Each row is a point on a landscape with many valleys, with its height.
A ball rolls from a point to the lowest of its 2 nearest points, and stops where none of them is lower. Distance is the straight distance between rows; heights are no part of it.
q73:  -6 -14 -32 -12 -18  13   0  -5   3 -28  -8 -23  37   7 -21  -9 -11  19  16 -10 -15 -25  15  -5  14   8  17 -10 -19 -23 -17  (h 2.16)
q603:   1 -19  17   5 -13   0 -40 -24   4 -27  -7  26   2  -5  44  -7 -25  -3 -23 -11  12 -15  41   7 -21  11  29  -3 -19 -12 -20  (h 5.48)
q489:   3  10 -17  -3 -15  19  -9  18  -8   4 -14  13   9 -29 -27   7 -16   1 -13  34   4  -4  -4   8  -2   2  21 -13  -6  13  26  (h 1.97)
q454:  21   3   2  -2  28   0 -13 -20  15 -21  12   7 -33   2  35  -1 -10 -14 -11  -7  -5  -5  15  -9  24  -5   4   1 -12  -7  28  (h 1.55)
q233:  46  11  37  -5  11  -5  17  30 -14  22   1  -3  18 -10  16 -13  -1  13  10  14  13   2 -30 -10  -6  -5   0  -1   6  40  28  (h 5.87)
q299:   5   7  -9  20  48  19   5  21  13  -7 -12  18   8   1  -7  -4 -20  20  16   4 -26  -5  20   7  27 -15  10  13 -18  -8  14  (h 6.20)
q177:  11  16  -1   0  12   6 -29  10  15  -9   8  18  -2  -1 -17 -34   8  34 -22 -23 -15 -13  -7   4  18  36  25 -16   5 -19  -5  (h 5.04)
q227:   6  20  15   1 -10   2 -32  -5 -14  10  19  20   3   2   4   8   1  -3 -38   9  -5  27  12   8 -31  21 -31  12  23 -12  12  (h 4.98)
q34:  -9   2  21  -7  30 -32  24 -15   6  -7   0  10  24  23  16  -7 -37  15 -10  -8  -7  23  43  -7  -7   1 -11  22  -4 -24 -17  (h 1.45)
q549: -44  23 -13  20 -23  -9  11 -12 -23  18   3 -11  -3  -6 -32  18   1  -6 -10  19  -9  17  25   7 -11   0 -11 -16   3  -3   3  (h 3.37)
q278:  -7   9  34   0  19 -30  -5 -20   3  20   7  33   2  -3   1   0   4   1 -32  10  21  34  19   9 -42  17  -1  11  11  -3  -6  (h 4.75)
q28:  10  40   2   7   8   0  -6   2  -5 -29   6   3   2   1   4   4  14   6  18   0 -23   0  12  29  -7  -8  -4 -27  20  13  12  (h 3.97)
q830:  10 -10   1 -34  -8 -14  16 -27  -4 -22   4   9  28  17   6   5  -8  -5   2  20   5  38   2  -8  -3  14 -19  33  -8   7 -26  (h 2.17)
q591:  -3   1   2  17   7 -28   7  -4 -19  37 -11 -22 -36   5  -5 -10 -17 -24   8  -4  -5  -2  -2   9   4  -5 -24 -11  19  -6  49  (h 4.49)
q607:   4  -7   8   8   5  23 -16  16  19   4  -1  15 -21 -18 -19  -5 -19  22 -23 -25   4 -26  -7 -16  25  21  22  11  -7 -14 -30  (h 5.29)
q471:  -6  -4 -11  13  32  17  11   3  -4  21 -11  12 -11  -3   4  18  10   8  17  33  -2  29   5  15 -17 -15  13  17 -26  26   1  (h 5.71)
q416:  23  31 -14 -11  -7  15   0   5  28 -62  15   1 -20 -21 -10  21  -4 -10 -11   9 -14 -22 -21  -9  35  -9   9 -11   3  -2  19  (h 7.08)
q160:  32 -13  -8  -8  15  20  -4   1  27 -30  -2  21 -11  -6  -1  15  -3   5  18  -3   9 -24 -13  12  15 -12  38  -1 -14  21  -7  (h 4.72)
q412: -26  27   1  25 -21   2  10  21 -34  30 -21  -1  -4 -37 -35   0 -10   8  -2  26  -7  -5   6  -7  -7   2   0 -26 -14  16  13  (h 2.73)
q857:  27 -24  15  -9  33  -3  -3 -16 -21 -22  -2  -1  10  14  62 -16  11 -17  16  -1  -1 -14  -6   3 -10  -1  15 -15 -12  26  -1  (h 3.83)
q24: -17  -2  -3  19   0   2  12   5 -39  -2 -27 -11 -11 -19  12  16  -4 -11  35   6  -1   1  12 -28   5 -13   0   0 -35  16 -12  (h 5.43)
q280:   5   1   2  -5  24   3  -1  -7 -13 -19  15  -1  42   7  14  -3   3  14   4  16  -6  10  24   0  -2  11  30  -5 -18   1   8  (h 3.35)
q276: -26   1 -16  24   8  28   9  19 -13   5  -8 -10 -15 -10   1  35  10  -2  25  28  -8  20  13 -25   5 -12  -4  26 -44  19   1  (h 5.59)
q769:  -4  14  -7   1  -9   7  -5   8 -19 -22 -23  -6   3 -18   8   7  31  -1  21  11  11 -19  -7   6  -1  -1  35 -38 -24  30  -6  (h 6.02)
q801:  -7  15  13  14  -3  15  17  18  13  27   3   0  13   8  -8   9  30  25  11  14  22  23 -27  17 -52  -6   8 -10  21  31  -7  (h 2.71)
q566: -14 -44   8  11  -5   7 -23 -10   6  -1 -12   2 -24  14  32   2 -11 -30   4 -29   1 -24  25 -14   0 -11   2  13  -4 -13 -28  (h 2.72)
q671: -28 -21 -21  18  -3   8 -25  -4 -13  26   8 -18 -28  29  10  -7  49 -18  20   7 -13  13 -31   5 -20  -1 -26  -7   6  11 -14  (h 5.51)
q866:   4  21  15   3  37 -36  36  23  13  28  10 -20   1  -5  -2 -10  -9  17   3  -5  17   7  -4 -21  15  -8  32  -2  -5   7  39  (h 5.45)
q304: -18  15 -10  23 -17   4 -10   0  -3  -9  -7   8 -29   3  -4  27   3 -17  11   4 -21  -6  11  36   0 -27 -14 -24  12   9  15  (h 4.18)
q313: -32 -15  -3   6  10 -13   3  -6  10   6 -17  -9  -5  15  24  -1   2 -18  22 -38  15  -1  27   9  -3 -16  22  -8  -6   8 -20  (h 2.35)
q517:  -6  26   4   8  31  -7   8  -1  23 -12  11  -4 -32   4   7   4  -1   6  -2 -18 -15   3  13  -8  32   3   0   4   7 -11  17  (h 1.00)
q729: -16 -15 -16  -4 -32  -2  25   9  -2 -23 -12 -23  40 -17 -13   3 -26  13   7  -5  10 -22  27 -27  22 -17   0   2 -22 -27 -21  (h 2.57)
q258:  -4  -2   3 -20 -17 -18  -7 -50 -14 -26 -13  40 -30 -31 -12  16  -2  -7   3   2   2 -12  -4  22   5  13   1 -17  -6  14 -34  (h 6.14)
q308:  17  26  12   1  -4  16 -15  17 -22  16   3  27   2 -23  -7  10  16  19  -9  43   7  35 -15  11 -33   5 -12  -1   1  33  18  (h 3.43)
q324:  -7 -28  -1  -4 -23   4 -25 -14 -21 -12 -35  28 -30  11  36  10  -8 -28   1   2   9  -6   9  -9   1  -2 -13   8 -13  19 -45  (h 3.02)
q794:  13 -20   3 -31 -19 -21 -19 -18   4  18  -3   0   8  17  18 -16   9 -20 -38  -4  23  14 -28  -3 -11  15 -16  11  19  -2  -1  (h 4.48)
q240:   5 -23  16 -19  -8 -31 -12 -38  -8 -13 -16  22 -17  -2  40   6 -10 -45   0 -11  14  -4 -13  -3  -7  -9 -18  -4  -1  18 -20  (h 3.28)
q235:   9  16  -1 -24  27 -14   8  -6  23  -1  30  -1   8  24  33  -9  26  -4 -25  -4  12  32  14  -6   2   5  12  17  12  -3  11  (h 4.57)
q648: -30 -36 -14   6 -20  -3   0 -28  -2   5  -2  -3 -23  10 -31  27  -9 -18   6   4 -14   2   6   9 -10  -5 -26  23  -6 -20 -35  (h 1.27)
q491: -15  -5 -42 -22  -8  16   2   1   5   2 -14  13  10 -21 -16  10 -16  -7  -6  39  13  16  15  14  -2  -8  27  13 -34   1  10  (h 1.36)
q69:  -6   9 -10   4 -27  12   2   0  -5 -32  -6   4  -6 -47 -13  28  13  -2   4   9  19 -22  -3  -8  19 -10  35 -16 -25  10 -24  (h 5.88)
q341: -10   9 -10  -6 -18 -18  -2   0 -10  28 -34  34 -32 -31 -20  -2 -36  -4 -22  -7   7 -13  20  14  21  -8   5  -8  14  -4   1  (h 5.81)
q344:   0  23 -25 -21  20 -15   1  -5 -16  10  20 -20   6  25  25 -21  27 -16 -11  16 -11  27  -6  -5   3   7  -1  14  13   4  34  (h 4.77)
q913:  31 -31  -8 -10   0  31 -20  18   3   0   2  10  22  21  17  -8   6 -10   0  15  11  -7 -17  35  -9 -11   9  14   0  13  13  (h 2.70)
q375: -18   9   4  26   0   8  19 -15 -13 -10   5  11  -9 -29 -32  17 -11  20   3  12 -23   6  18 -12  11  13  -1   0 -28 -21 -14  (h 4.95)
q694: -16   8  27  -2  -4 -38  31 -12 -18   7 -16 -10  20   4   3 -10 -23   9   7 -15   7  14  26 -33   3   5  -6   0  -7 -12 -17  (h 2.11)
q354:  22  -3   1 -16   9  -5 -32 -20   9 -23   8  34  -9  10  10 -27  13   6 -17 -16   1 -14 -14  15   1  33  20  -6   3  -1 -17  (h 4.85)
q783:  10   4 -15  21  -3  33 -10  31   3 -14 -23  17  21  14 -10   5 -32  32   6  -7 -26  -6  27  21  19   1  -9  12  -5 -10 -13  (h 6.32)
q465: -17  -1 -13  -4  15 -13 -14 -18  -8   2 -11  24  -4  23   7 -14  24   4   7 -15 -19  22  12  12  -3  18   1   8  -5   3 -38  (h 2.81)
q639:  18 -27   3 -19 -11  -9 -40 -21   9  -2   7  21 -12  18  15 -31  -7  -9 -34 -13   1  -1  -7  17  -1  24 -18   3  19 -19 -10  (h 4.68)
q873: -17  24  18   8  -7   4 -23  -6  16   6  35   2 -13  -2   2  20  46 -10 -19  12  11  24  -5  10 -35   2 -37   8  31 -12  -1  (h 5.17)
q55:   3  -8  -4 -18   8 -30  23  -5   5  -6 -23   5  19  31  14  -1 -49  -3   8  -6   0  24  38   9   7 -23 -16  38   3   0 -14  (h 0.90)
q827:   9  10 -11   3  -6  12 -12   3   9 -31  -1  17  11   8 -16   8 -13  34  -2 -16 -36  -1   8  -3  33   6 -19  18  -2 -16 -37  (h 6.42)
q975:  13   1   1   0  -6   5  23 -13   8  -2   8   1 -12 -23 -31  33   5 -11  11  35   7  12 -30  -2   0  -7  -5   0  -2  16   5  (h 4.55)
q172: -17  21  -3 -19  24  -8   3  -4  39  20  26  -4   9  22  -3 -17  33  12 -30 -16  20  31  -5  14 -21  13  18   5  23 -25   9  (h 4.33)
q796:  -4  23   7   7 -13  -4  -6  43  26  38  -2   1  -9  11  -3  -8  16   1 -23  -2  17   6 -16  17  -8 -13  -3   3  24  10  37  (h 5.10)
q757:  12  23 -10  -3   6  17   3  18  32 -52   8 -32  -5 -13   4   8  10 -16  11  -6   5 -33 -13 -27  32 -17  19 -11  -2  -5   9  (h 7.15)
q699:   3  24 -28 -23 -28  -7  -6 -23  -4 -35 -22  23 -17 -32 -14   6   2  -5 -10  14  -2 -14  -6  11  24  -1  18 -26  -8  14  -9  (h 6.03)
q189:   5 -12 -23 -23   5 -19  28 -15   5  -7 -17  -4  14  -3 -11 -16 -21  13  26 -18   1 -10   3  -2  18 -11  24  -2 -20   0  -8  (h 1.68)
q487:  35 -18  -9 -13   1  26   2  10   1 -45 -12  18   5 -14   6   0  -5  22  12   3   3 -14  -8 -16  31  -5  27  14 -38  11 -23  (h 4.86)
q329:  13 -17 -39 -31   9   6   2   4  12   6   1   7  -7   9  -7 -10  15   4   8   9   1   8 -26 -11  29   3   9  27 -12   2  -3  (h 1.80)
q178:   1 -43   5 -18  15 -15   2 -16 -16  -9 -18 -16   4  20  52  -4  18 -26  40 -10  19  -6 -27 -14  -1 -21  -2   8 -14  32 -21  (h 3.68)
q123:   3  -5  32  20 -29  -3  -8   6 -16  13 -12  -7  13  -6 -14  -9 -28  23   5 -37   6 -28   6   3 -15   7 -17 -23  13  -7 -10  (h 2.85)
q29:  31  21   5 -14 -25   6  -5 -12  28 -64  10   9   4 -15  15  21  -4   4 -11 -13  10 -14   2   5  17 -10  -5   3   3  -4 -10  (h 7.00)
q52: -19 -17  -8  14  -5  14  -4  -2  18  13 -19  34 -36  -5 -20  -8 -39  20 -17 -34  -9 -30  18   1  41   9   7  21  -9 -27 -35  (h 5.49)
q253:  10 -21 -17 -29   0 -11   6   0   9  -8 -27  13  -9  25  30   6 -33 -16  17 -12  12   9   7  -4  22 -29 -12  30  -6  11 -18  (h 1.40)
q543:   9  13  19  24  -5   6   3   7   3 -39  27 -23   9   5  -8  13   4  -2   9 -15 -25 -11   5   3  -1  -1 -22 -12  12 -11   9  (h 4.19)
q795:  -6  21  15  15  -9  11  -4   4   5   7  12   5   4 -11 -24   2  40  11  -2   0   4  -7 -11  29 -42  10  16 -36  24   8  -5  (h 3.05)
q405:  -2 -30 -23  -1  20   9  28   4  18  15   0 -14 -19   6 -44  22  -6   4  41  -2  -8  -9 -23   3   4 -18  -6  14  -9   2  -4  (h 4.24)
q837:  -1  13  31   5 -14   1 -41  -8  -4 -19   6  30  23   1  17  -6 -22  18 -29 -14  13   6  35   8 -20  18  -1  10   2 -24 -28  (h 5.32)
q635:  13 -30 -21 -13  37  13 -20 -17  11  -5  14   5 -15  -7  25 -13 -11 -14  -1  13 -11 -15  19  -3  13  10  37  13 -26 -20  24  (h 1.98)
q364: -15 -21 -11 -15  34 -26  15 -32  -7  24 -13  20   3  20 -21 -10  -7   2  12   6 -13  27   7  32 -17   8  10   6   2   1 -12  (h 2.49)
q380:   6  25  15  17 -26  19  -5   5  13 -58  -8  13  -3 -33  12   8 -15  11 -16 -18   2 -34  14  -8  30  -8   6 -19  -2 -13  -9  (h 6.90)
q510:   0  -5   5  19  -6  21  -5   1 -20 -17  20 -29  11 -13 -23  14  19   0  12   4 -15 -21 -19 -19  -5   8  -6 -27  -2  -8  -2  (h 4.40)
q514:  -3 -14   6  13 -29  18 -14  18 -36   4  -5 -27  16   5  26   6  14 -13  -1  13  10  11  -3 -28 -21   5 -14   5 -13  19 -16  (h 5.25)
q903: -12   3   8   8 -42   8 -12   3  -7   6  -1  -5  20 -17 -16  14   9  -2  -2   0  21 -15  -2  20 -36   3   8 -43   5   8  -7  (h 3.39)
q157: -31  14  13   8  13  -5  11   7  30  14  26 -20   4  32 -16   3  20  18 -11 -33   2  25  15  12 -28   7  -7   2  23 -29  -2  (h 4.08)
q444:   1 -19   0 -11 -12 -37   1 -71   3 -36  -4  31 -24 -20  10  -9 -28 -10  -6  -8   0 -11  10   8   8  13   9 -15  -5  -2 -26  (h 6.22)
q264:   2  30   6  -2 -51  20 -16  24   6 -24  16  -8  13 -13 -10  13  15  -2 -26   9  13 -11 -16 -13  -4  -1 -19  -2  13  -9  -6  (h 3.52)
q613:   4  19  15   4   1   3  -7  11   1  44  11  12   3 -10  -1  -3  48   7 -19  22  25  30 -33  -3 -35  17  10  -4  16  32  15  (h 3.08)
q532:  27  16  26   0  23 -22  29  22 -10  27 -13  12  17 -15   4 -13 -25  27  16   4   6   4   0   6  -1 -11  19 -14  -2  19  43  (h 5.70)
q754:  27 -19  -7  -1  31  15  25  29  12  11   9  -6   0  30 -11  -6  -6  10  37  -1 -26  -3 -23   9  19 -20  -6  19   4  15   7  (h 4.07)
q534:  30 -17  16  -9 -34  -3 -17  -1 -22  -1 -10  -9  -5 -21  33  17  -3 -32  -6  17  30 -14 -26 -10   2 -11 -14  -8  -1  23  20  (h 4.94)
q851:   0   6  -1  -5  35   6  -3 -10 -13  -8  -2  24  29  22   1 -17   8  24   4  14 -21  23  27   2   2  20  13  10 -23   0 -30  (h 3.09)
q501:  -2   6 -26 -15   7  19  12  28  25   9  -4   7   4   2 -28   3   6  24  -3   3  13  12 -11   1  14  -1  15  28   1   4  -7  (h 1.37)
q911: -28 -10   6  15 -16  17  -8 -24   3 -31  -6  14   6 -25  12  23 -28 -15  -6  -5   7 -22  55  22  -9  -8  25 -10 -17 -25 -22  (h 5.61)
q225:  43 -13   2  -6   5  45   7  29  -4 -21  17 -12  30  11  -1   2  11  11   6  27 -16 -16 -22   5   6  -4  10   7  -9  14  16  (h 2.94)
q17:  -3 -43  -5 -15 -33 -12  -3 -43  14 -17  10  -5  -2   1 -11  20 -10 -24  -6   8  10 -12  -5   7  -5   3 -19  14   5 -29 -17  (h 1.66)
q9: -28 -36   8  17 -15   2  -4 -11 -18  16  12 -32   2  27  14   8  35 -24   6  12   6  16 -10 -25 -34  -2 -26   2  -5   0 -18  (h 5.40)
q453: -30  -9   3   3 -28   1   5 -27   2 -27  -1  11   7 -28 -10  31  -7 -18  -1  13  21  -5  16   6 -16  -3  30  -7 -25 -10 -35  (h 5.73)
q886:   5  52  15  12  35 -10   1  11  21 -16  30  -1   2   8   6 -17  -4  20 -14 -14 -31   7  17   9  21  -2 -14  -2  15 -17  31  (h 1.63)
q558:  30 -29  31  -2 -36  15 -18   2 -18  -2  -2  -3  15  -6  23  13   1 -16 -13   9  21   1 -14 -12 -25  -1 -30   5  11  12  -8  (h 5.09)
q42:   3 -29  22  15  -3  -2  18   7   2  34 -12 -22   0  -6 -36  -1 -17  13  19 -26  22 -19 -19 -13 -16   2  -5  -3   1  -4  -9  (h 2.34)
q182:  -1  17  24  28 -21  14   1  45  -6  13  -1 -12  28  -5 -32 -19   0  37  -9 -15  -8  -3   0  -8 -14  16  -7 -18  20  -1  -4  (h 3.38)
q688:  -4 -23   2 -12 -14  -6  15   1   3  40  -3 -14  17  13  -4   2  15  -2   7   3  30  19 -42  12 -32 -11 -16  -1  20  20  -3  (h 2.33)
q456:  -5  15  33  23  14  -9  -3   1 -34   8  13  -5  14  11  14  -3   4   7   6  -5 -16  16  22 -11 -37   9 -13 -14  10  -3  -1  (h 4.10)
q391:  25   4  -1 -29  10 -16   3 -30 -25  11  26  10   4   6   2 -31  51   2  -6  19 -14  12 -52  -3   0  21 -11  -7  18  17   0  (h 3.07)
q414: -20  -3  -3   2 -20 -20  16   1   1  20 -12 -33  18  20   5   2  20  -5  27 -30  19  -3  -5   5 -19  -9  -3 -17   9  14  -5  (h 1.87)
q33:  31  12  23   3 -12  -4  -4 -14 -20 -14   8   8 -27 -31  10  18  11 -23   2  24  18   5 -37 -16   3   2 -17  -4  -5  18   7  (h 4.76)
q839:  -9   9  34   9  15  -1  17   3  12  33  26 -31  -8 -21 -19  -4  -8  -3 -18   0  20   2  -4 -19  -2  10  20  -8   7 -17  41  (h 5.12)
q862:  16 -22  -9  -6   9 -15 -18 -16 -24   1 -10 -10   8  16  34 -36  12  -9   7  -9  -9 -24 -14   2   2  11  12 -28  -6  11  16  (h 4.03)
q959:  34  20   7 -27   3 -16  16 -33 -10 -27  29  -3  13   1  -7  -2  23  -1   0  12 -14  15 -29  -4   4   7 -22  -9  18   0   5  (h 2.77)
q176:  20   6  13  -4  46 -11   1 -22 -12 -11  17   7  24   9  42 -19  18  -6  12   5 -11  11   9  19 -12   1  36 -26  -4  13  24  (h 3.62)
q853:  -5   7  -6   1 -21 -12  24  15 -19  -9 -26  -1  39   3 -17  -9 -37  34  11  -3  -7   0  30 -29  29   4 -13   5 -22 -17 -28  (h 2.80)
q950: -23 -46   3 -18   0 -37  -6 -30  -1  14 -34  -1  -8   9  26   2   6 -48  20 -13  29  -7 -26   6 -13  -9 -12  -2  -6  23 -26  (h 3.49)
q265:   6   0 -14   0   7  21 -23  23  22  -5 -15  18 -35   3  12  10  10 -13   7 -23   1 -24  -2  22  28 -20   8   1   3  14   1  (h 4.58)
q718:  18 -41  -1  -4   1  -6  -6 -11 -18  18   1 -18 -16   5   1 -18 -12 -15   7  -5 -14 -19 -14   3   3   5 -13 -10   6 -12  26  (h 4.25)
q295:  29  39   7  11   7  -3 -11  15 -22  -6   4  19  -9 -10  15  -9  42   2   8  24 -11  13 -23  14  -4  10 -13 -16  18  24  20  (h 3.73)
q620:  -9  15 -17   3  14  21   9  47  23  11  19 -30  25  -1 -22 -15 -21  12 -23  -2  -9  -7   4 -31  20   3  15  18 -12 -26  38  (h 7.36)
q190: -44  32 -12  17  -9   2   8  13  11   2   8 -22   8  16 -19  16  10   4  -6 -13 -15  16  24  17 -12  -8  -5  -6  14 -18   3  (h 3.78)
q948:   1 -19  48  16  27  -4  -3 -17 -17  22   1   0   5   8  33   8  -7 -24   3  13  11  17  22   5 -46  -3  -3  -9   6  14   3  (h 4.34)
q383:   9 -31 -10 -19  23 -33  34 -26   5  25  -2   2  17   2 -24 -14 -26   6   7  -5   9   5   6  13  -3   3  12   3   3  -2   5  (h 2.14)
q664: -22 -19 -20 -11 -20  -1  -4 -11  13  20 -31  36 -18 -18 -14 -12 -53  -4 -27 -13   9 -17  30   5  21   1  13  24  -9 -32 -25  (h 5.63)
q43:  16  17 -11  -7 -20  37 -15  38   9 -25  22  -8  26   4 -10  -7  29   9  -6  15 -13 -17 -29   9 -15   2  -1 -15  14   7  18  (h 3.18)
q528:  10  30  22  17   2  14 -17  18 -23  -2  23  -6  38   0 -10 -22  24  30 -10  -3 -20   4   1 -14 -34  27 -12 -16  12  -3  -7  (h 3.79)
q263:  -6  -1 -16  19   4  14 -21  11   6   6 -11   8 -42   3  -7  -1 -16 -26  -7 -15 -22 -23  14  30  21  -7  -9 -15  16 -11  35  (h 4.38)
q799:  19  -8  -7 -22  31 -10  30  13   4  23  11 -23  18  36   3 -24  11  23  20  -3  -4  12 -15  16   5 -18  17  12  12   7  16  (h 3.89)
q498:  -3 -42  16  21   7   6 -12  14   8  40  10 -30   3  12  -9  -9  16   7  13 -27  22 -18 -29  -1 -27   6  12 -16   5   0   3  (h 2.26)
q286:  -4   2   0   3  15  16  10  41  12  40  -1 -13   8   4   3 -11 -28   5 -12   9  13  15  19 -21  11  -1   4  38  -5 -15  21  (h 7.48)
q261:  17  19  22  11  -2   1 -35   7  -9  -3 -14  29   3  14  21 -16 -15  14 -20 -13 -10   5  26   5 -14  15 -31   4  17  -5 -15  (h 5.18)
q25:  -7 -28 -15 -15 -24  10 -12 -33  24 -20  29 -17  10  11 -19  -2   5  -8 -21  -3  -6 -18  -7  -5   5  25  -2  15  12 -39  -1  (h 2.01)
q397: -21 -45 -19 -23 -11 -20  -5 -37  19  -4 -14 -13 -15  15  20   1  30 -31  22 -23  19 -19 -23  10  10 -16   2 -18  -1   0 -23  (h 3.66)
q443:  22  -1   1 -30  -7 -22  21 -47 -12 -43  14   0  32   9  17   5   5  -9  11   4  -3  11  -5  -1  -6  -6 -13   2   0   6 -15  (h 2.48)
q336:   5  14  -6   5 -21 -14   2  39   3  23 -19 -14  -8  16   5   2  -8 -12   0 -10  13  -3 -16  24  -2 -29 -27  -1  29  20  24  (h 5.26)
q14:  10 -22  -2   0  24  29 -29  11   6  21  12   0  15  10  10 -22   2  -6 -15   7   0  -8  12  19 -15  10  36   4  -5 -17  30  (h 2.38)
q239:  17  -9  -2 -27   2   3  19   4  -2 -21   2 -12   6  16  23  17  -7 -12   9   9  13  25   6 -23  14 -15 -17  35 -20  10 -11  (h 1.81)
q577: -17   9  33   2   5 -34  11 -35 -16  20 -14   5   3 -18   9   8  -6 -20 -14   6  23  18  19   1 -37   7   8 -12   1  -3   1  (h 4.56)
q540: -18  29  -3  22  37   3  19  18  -4  28  -6  13  -1   0 -18   5  13  32  22  25   0  32   7  -2   2   4  27  -3 -19  20  12  (h 5.85)
q161: -24  11   9  39 -23  23  16   8 -22 -16   6 -17   7 -42 -42  29  -7   9   7  13 -25 -15   9 -30   3   7  -7 -15 -10 -16  -7  (h 4.69)
q418:  -9  17  -7   4  14  -4  10   0 -39 -14 -32  25 -11   4  11  11   5   1  33  13 -20  15  18  -5  22  -3  -9   4 -24  16 -21  (h 5.28)
q422:  27  19  -4  -1 -24   6   7   0  14 -50  -5  12  13 -33 -20   2 -44  27 -22   0 -19 -31   7 -15  35   2  13 -17  -9 -20   2  (h 6.78)
q947: -20   0  -7  25   4  15  38  13  22  10   8 -30 -23  -5 -39  34  10   9  38  -8  -1  -2 -15 -14  -2 -24 -14  -1   2  16  -4  (h 4.41)
q618: -35  28  -6  14  -2  10  -2   6  19   0  30 -16 -12   7 -17  10  52   5  -3  -4  -3  28 -18 -19 -16  12 -27   8  10   0 -22  (h 5.34)
q938:  15 -35   7  -1   0 -15  -8 -40  -1 -18 -19  33 -33  -2   2  -1 -48   1   6 -18 -16 -26  19  18   7   0  -8  -6  -5  -1 -20  (h 6.31)
q502: -21 -20 -15   0 -16  17  -4   8  22  17  -6  11 -26   9 -27  20  -2   5 -11  -5  19   7  -3   7   1  -4  -9  22   3  -6 -24  (h 0.73)
q905:  -7  10  14 -30 -32 -43  -4 -24  -7  19  -6   6  19  -4  21  -6  10 -23 -35  -2  35  19 -26  15 -27  10 -20 -14  36   0  15  (h 4.21)
q508: -16  11 -28   4  -1  23 -25  11  -2  -6  18 -15   0  30   6  -3  62  -3   5   1 -29   8 -10  -3  -5   8 -22   5   6   6  -9  (h 5.50)
q493:  32  -7  13 -29  43 -32  27  -1 -17  31   2   8  25  30  27 -48  -4  13   7 -14   0   7 -13  11  -1   1  14   1  20  16  20  (h 3.64)
q619:   0  44  15  22  19   6  12  33  38  20  33 -15  -9   4 -13   0  32  11 -10  -9  11  -4 -16   7 -14  -2   3 -12  27   3  38  (h 4.88)
q234: -12  15  -7   7   3  -9  12  27 -26  22 -11 -20  14  33  13 -22  16  18  21 -12  -9  20   4 -21  -1   1 -20  23   5   8 -18  (h 5.60)
q910: -12   1 -22   5   0  -1   7  19  -2   8   4 -43  10  10  13  -8  27 -14  24   0  -6 -13  -9  -1  -1 -11  14 -16  -4   0  22  (h 1.32)
q513:  16  36 -10 -11  -7 -19   5  14   1 -20 -20  20   2 -21 -23 -12 -38  23  -8   3 -23 -17   2  -2  36  -1  -5 -21  11  -8  19  (h 6.64)
q714:  -3  22  14 -15 -47 -13  -9  -8  -1  -7   1   1   4 -26  -6   4  -6 -13 -27 -10  21  -5  -8  11  -5   0 -13 -21  29  -1  10  (h 3.81)
q403: -19  23 -23  33  -6  31   0  49  14  18  17 -20 -29   3  -4   3  19  -6  -5  33 -10   4 -15  -7  -3  -7 -14  14  15  18  38  (h 4.87)
q309:  -6 -25  28   8   0   2  -4   6  16  20  18 -34 -12   1   8 -12 -18  -1 -33 -28  15  -8   0 -32  14  16  -5  26   8 -33   3  (h 1.83)
q999:   7 -21   4   0   9  17 -16  -8  22   2  40 -32   7  12   5   5   3 -14 -30  -1   4  -2  -2 -15   4  14  -4  30  -3 -35  14  (h 2.31)
q113:  -4  18 -25   0   6  15   7  52  28 -12  -1 -30  18  -7  -1 -17  -6  -7  -3   1   2 -25   1 -18  35 -17  28  -4  -6 -19  33  (h 7.25)
q195:  14  21 -14 -14   1 -13  20  12  -5 -24  -3   6   6   7 -32  -6 -11  27  11   0 -39  -1  -1  -4  31  -5 -17   5   3  -5  -8  (h 6.52)
q179:   1 -13   0  12 -15  12  -7 -26  -3   0   6   1 -22 -21 -14  39  13 -23   1  26 -12   0 -18  21 -19 -12 -20 -20   5  -1  22  (h 4.37)
q696: -23   6  -2  36   6  12  13  21  25  28  23 -32 -26  -4 -19  16  30  -5  12   7  10   5 -28  -1 -20 -10  -4 -14  18  11  32  (h 4.65)
q188: -29 -22 -13   7   0  -3 -10  -8  -2  32  10 -35 -27   2  -3 -23 -14  -8 -24 -25  -8 -16   9 -35  19  16   4  19  -4 -35   4  (h 2.37)
q32:   4  20  24  12   2 -20   8 -11 -12  29   4  -3 -16 -22 -17  -4 -32  -4 -18   6  -1  -6  13 -11  -1  13  -8 -11  11 -14  36  (h 4.80)
q979:  31  -4  17 -35  25 -32  12 -22 -22  16  19   8  16  26  19 -45  16  14  -9  -7  -4  20 -35   0  -6  23  -9   5  29   3   0  (h 3.36)
q219:  11 -41 -17   3   1   8  -7 -17 -13  -3 -39  24 -40 -24   6  12 -32 -16  35  -8 -17 -33   8  20  16 -18  -2  -7 -18   7 -14  (h 6.38)
q836: -16 -29 -47 -30   3   6   1  -7   3  19 -15   2 -10  -5   1   4 -12 -17   4  22  11  11   8 -12  12  -5  14  44 -29   2  -5  (h 1.84)
q461:   0  23  -8  -1 -17  -1   7  42  -5   3 -14  -1  11  18  16   9  18  12  19  -1  12  21  -7   1  -2 -19 -23  15  16  31  -9  (h 5.42)
q18:   1  37   2  16  34  27   2  15  13  -4  -2  21  -8 -26 -26   9   6  24   6  19 -17  -1  -1  -8  23  -3  27 -15 -21   9  19  (h 6.04)
q146: -22  -1 -23   4 -12  -5   7   8  -7   7   6 -35  -8 -11  -6  -4  -6 -18  -4   2 -12 -17  17 -26  18   1   1  -4  -6 -22  16  (h 1.95)
q821: -21   3 -14  24  10 -12   9 -14 -25  -9 -16  11 -21   4 -16   5 -18   5  18  -1 -37   5  31  -6  20   3 -18  10 -16 -15 -26  (h 5.13)
q935:  -3 -12   1  -9   4  10 -13  15  19  40 -15   8 -24  -9  15  -2 -55 -20 -22  -1  22   4  29   3   7 -18   3  36  -4 -25  24  (h 7.58)

Where does a ball stop that starts at each point below?
q264 -> q517
q178 -> q910
q866 -> q189
q397 -> q910
q235 -> q491
q947 -> q55
